Points, in no order, along strands that fork, close into loops and pass close to each other.
Two points are linked if the straight distance between their rows is under 68.3.
j_203: [ 10  -7  -5  -1  -3 -22   6 -41  16 -23  -4 -22  -1  11  -8  10 -32 -14
 -11   8]
j_484: [  8  -5  26  30  17  -1  -9  11   2  18  12  16 -10 -12  -9 -11  28 -15
  24  29]
j_833: [-24   1  19 -30  16  35 -46 -20 -16   0   6  12 -18 -14 -20  -7  35  -1
  17   5]
j_982: [ 22  21 -31  34   2  -5 -24  -2 -37 -37  24 -48  -4 -18 -35 -16  -9 -10
  14  22]
j_815: [ -3  -5  -6 -46  -8  27 -18 -33  10  15   2  -3 -29  15  -4   4  10  -3
   0 -23]
j_921: [-18 -13  -6 -11   0  -8 -10 -47  12 -18  -9 -14  -4   9   5  14  -7  -9
  -5  11]
j_912: [ 24  25  -5  32   9 -18  -9  16 -25 -18  23 -18   6 -27 -35 -29  -3 -13
  17  24]
j_440: [ 30   9 -12 -18 -17 -18  16 -27  14 -10  -7 -19  12   4 -20   2 -36 -13
 -25  -3]
j_364: [ -4  -5  17 -10  14  24 -29 -36  -2  21  12   7 -32   3  -8 -13  42   6
  24   6]
j_873: [ 53  17  -5 -20  -6  -3   0 -18 -28 -18  -3 -18  12   5 -33  -1 -32 -22
 -30  -9]
j_930: [ 29  31  -1   1   3 -42  -2 -44   0 -25   7   6  13 -17 -35 -23 -49  -5
   1  15]
j_76: [ -6   9   3  36  -4 -40   3 -17  20   4  22   7   7 -12  -7 -36  13   6
  32  23]
j_408: [ 29  -1   0   2  17   3 -30 -55  -4  17  21   8 -36   5 -23 -29  33   5
  28   6]
j_807: [-14   0   6  49   4 -50  13   8  18 -22   9 -19   7 -12  -3 -12  12   7
  24  31]
j_280: [-17 -29   2  35  -2 -25   4 -19  10 -40 -10 -42  -5  14  20  33  12   3
   6  18]
j_538: [ 33  26 -36  -7   2   8  -6  -4 -13  27   6  25 -14 -17   8 -75  22  25
  27   8]
j_126: [ 26  12  -8  -4   7  21  -6  11 -18  13 -11  30  13 -19  -3 -47   4 -27
   8  12]
j_224: [ 31  15  30  28  18 -19 -16 -32  -6 -13  13  34 -20  -3 -35  -3 -20  -5
  24  10]
j_326: [-19  -1  35 -27   0  -3  11  -1  15   4  -9  13  -3   8  -8  29  -5   5
  -1  -7]
j_226: [ 14 -17   0 -22 -14   3  14   2  19   7  -9 -35 -18  19  -8  26  -9  -1
 -17 -25]
j_791: [-41 -13 -11 -43  -6  28 -15 -18  19   8   0 -11 -21   8   6   8  12   6
   2 -20]
j_45: [ 15  -2  23  14  15   2 -15  28 -19   6   9  -3   5 -13 -20  16  20 -17
   0  22]
j_929: [ 19 -38   5   2 -22 -30  26  -2  21  -5 -26 -34 -10  24   8  43 -10  10
 -10 -12]
j_762: [-19  10  -6  11   4 -20  -6 -15   6 -12   5   9  17 -18   8  -8   0 -23
  -4  41]
j_842: [  1  -6  10   9  -4  21   2  48  -8  17  -2  -1   8  -5   3  17  21 -16
 -14   5]
j_874: [ 19  25 -10  19  -2 -11  11   8  10  37  16  34  -6 -13   8 -65  17  21
  22  -1]
j_77: [-14 -28  44  22   2 -16   9  -9  27 -17   1 -17 -22  22  -4  30  29  11
  18 -13]
j_43: [-17  -5  19 -15   9  18   9 -20  33  39  -1  38 -19  22  12 -18  25  18
   9 -16]
j_303: [-26 -37  25  29  -3 -18  18   7  34   3 -17 -18  -5  15  23  20  41   8
   3  -7]
j_442: [ 18  -5  -8  -9  -1  29  11   4   1  36   2  37 -11  19  28 -35 -24   1
   9 -24]
j_712: [-21   4 -31  15  -1 -12  -3  21   2 -11  10 -18  25 -33  14 -15  10 -13
 -10  37]
j_830: [-27  -6 -17 -17  -4  29   1  15   7  -7 -15  13  17  -4  32  11 -17 -19
 -38  -8]
j_284: [ 20 -11 -15 -25 -17  32   8  23  13  27  -3 -14 -22  19   1   5 -16   3
  -8 -47]
j_994: [ 16  -2   3 -12   6  22 -13  24 -55 -24  -4 -36  31   1 -19  41  13 -14
 -38   0]
j_754: [-48   3  13 -27 -10  43  -3  41  -5  15   2  25 -11  -6  23   7  14  13
   8 -26]
j_909: [ 16   3  -2 -10  -3  -8  14 -37  29  34  -2  29 -18  21   9 -29  11  17
  12 -14]
j_68: [ -5  31 -35 -21  -5 -29   6 -30  12  -5   2  16  24 -19  -2 -54 -26   2
  -8  16]
j_636: [  0 -10  32  12  18  -8   1  19 -36 -21   1  -9  34  12 -13  80  -3  22
  -4   6]
j_187: [-39 -13  -5 -19  -8   5   2  19   9  -2 -20  -6  15  -4  29  40   7   3
 -27  -1]
j_95: [ -5   2   7 -41 -20  33   0  34   0  21  -5  -8 -25   9  -4  11 -12   8
  -9 -53]
j_264: [-10  -7 -28  -6  -8  33  10  26  -7   0  -5   8  13   2  41   2 -37 -20
 -28 -27]
j_148: [-41 -27   3  -8 -15  -1  27  22  23  -6 -29  -7   2   9  53  39   5  13
 -23 -27]
j_897: [ 12  28 -21 -16  -4 -40  -2 -28   2 -13   2  -4  17 -21 -20 -43 -36   7
  -1  12]
j_703: [ 12  16 -22  36  14   6 -28 -10 -49 -51  16 -37   7  -7 -32   9 -11 -21
  -9  23]
j_786: [ -7   4  18  -9  17  23  -2  11   9  42  -7  57  -5   0  11 -19  20  -5
   9  -2]
j_481: [ -6  20  -4  44  24  11 -31 -15 -36 -41   7 -13   0  -5 -22  13 -12 -17
  -4  30]
j_13: [-21 -35  20  11 -16 -20  37  18  39  -6 -31  -2  -6  19  36  23  14  10
  -5 -20]
j_356: [ 43  13  16  24  17  -2 -32 -29  -6   0  25  22 -22  -7 -29 -30   3  -1
  35  15]
j_744: [ 21   8 -29  -3  -2   9   8 -28  23  33   4  33 -16  12  21 -45 -10  16
  -2 -14]
j_671: [ -1 -13 -34  25 -23  -4  20  35  17  19  -1 -22  14  -3  34   6   7   0
 -11  -2]
j_918: [-35 -13   2 -10   3  49   7  29   8  30  10  20 -15   9  37  -6  -4   5
   2 -34]
j_974: [-26  13  23 -52   5  38 -26  -5 -29   6   2  32 -11 -14 -21  -8  22   7
  15   4]
j_301: [-27   4  12  22  21  -9 -10 -22  -4 -19  -1  17  21 -12  -3  14  -2 -28
  -8  48]
j_536: [ -5  -7 -25  11  -6  12   2  27   6  11   3  -9   7 -14  15  -1  22 -13
  -9   5]
j_726: [-25   4  14 -35   5  19 -17  -3 -25 -18   6 -24   1  -7 -27  33  16  -7
 -11  -4]
j_49: [  8  10   2  19   6 -28  11  -9  26  28  18  29   6 -12   7 -56  29  11
  25  16]
j_33: [ 31   8   8  34   9  -8 -13  28 -34 -12   9  -7   8 -27 -30 -12  11 -21
   8  39]
j_753: [ 14   5   7  -6   9  34 -13  32 -11  35  -4  44   2  -7   5 -37  17 -14
   7   2]
j_919: [ 10  13 -38   3 -11  14  19  26  -3   0  -4  12  22  -8  26 -27 -42 -18
 -23 -18]
j_544: [-22   0  30  -5   5  26   8  51   5  24  -4  16  -9  -3   1  17  25   0
   7 -15]
j_936: [  4  -7 -34  23 -23 -37  27  24  18   7   1 -38  10   2  15 -15  -1   9
  -7   2]
j_449: [ 23   4 -17 -50  -5  38 -15 -20  -9  31  -2  17 -30  14   0 -21  -1   6
   1 -31]
j_631: [ -1  31 -38 -10 -21 -30  21  -5  25  15  -2  18  21  -6  19 -55 -36   9
  -1 -10]
j_825: [ -7   0  32 -27   6   1  10   7  -5  -3 -16   9  14   4 -15  48 -15   4
 -20  -9]
j_475: [ -3  -7  -1  49  -3 -50  11  -4   5 -32   7 -29   3   0   3  15  -1   6
  10  28]
j_261: [  3 -35  18  -1  -9 -26  21   8   5 -13 -25 -32  10  30   6  68   2  25
   1 -15]
j_23: [-32  11   4  48  22   6 -25 -26  -5 -43  11   5   1  -7 -10  26  -8 -15
   2  39]
j_831: [ 37   3 -14 -34  -3  39  -2   0  -4  33 -11  33 -30   7   8 -33 -24  -3
  -1 -41]
j_863: [ -5 -32  22  11  12 -23  11  10 -24 -26 -16 -18  28  19  16  86  10  37
   3  -4]
j_271: [ 30  29 -32  -9   4   6 -13  -1 -17  12  -3  17   4 -30  -4 -67  15  -4
  17  17]
j_378: [-31 -46  19  22   3 -25 -11 -12   6 -49 -20 -28 -11  25  26  53  18  16
   5   5]
j_694: [ 17  25  16  22   7 -42  -5 -52  14 -16  10  26   5  -2 -17 -19 -27   0
  22  16]
j_999: [-13  -9 -18   7   6  43   5  17   9  29   6  26 -11  15  43 -25 -10   0
   4 -31]
j_650: [  6  10 -21   7 -19 -34  31   0  41  21   2   5   5   5  11 -51 -17  21
  18 -12]
j_499: [  6  -6  28   1   9  -9  11  14 -28 -11  -8  -1  26  10 -13  58 -16   1
 -24  11]
j_153: [-21   8  -3 -55 -29  27   6  26 -14   3   1  -2 -14   2  -7  23 -28  20
 -13 -44]
j_259: [ -3 -23  36  27   4   1   4  14  -2  -4   7 -31 -17  24 -13  61  26  20
  20  -1]
j_571: [  7   4 -15  18 -16 -52  26  16  32   5   3 -18  11  -4   1 -26 -13  17
   7  -2]
j_676: [-29  -7   3 -20  13  11 -19 -22  -2 -13   3 -24   0  -4  -8  36  -1 -15
 -11  11]
j_485: [ 34   3  12 -19   8  12  -7  -4 -50 -28  -6 -30  22   9 -34  28 -11 -16
 -37  -5]
j_327: [ 13  17 -29  -4 -21 -17  24  16  15   7  -9  15  19  -8  12 -29 -42 -10
 -23  -1]
j_128: [-21  -1  17 -27   1  25 -14  26 -50 -26   6 -30  18  -9 -21  45  19   8
 -19  -1]

A piece is two or more points that can be reached from each other along the links. Count, over all rows, the pieces, the separate loops (a circle has one, a figure eight two, a Y none), the forks (points with three links) and the tips (points with one).
pieces -> 3
loops -> 2
forks -> 5
tips -> 7

How many points has the smallest loop of links through each point below? Write - if it is on no loop.
j_33 -> 12
j_128 -> 9
j_264 -> -
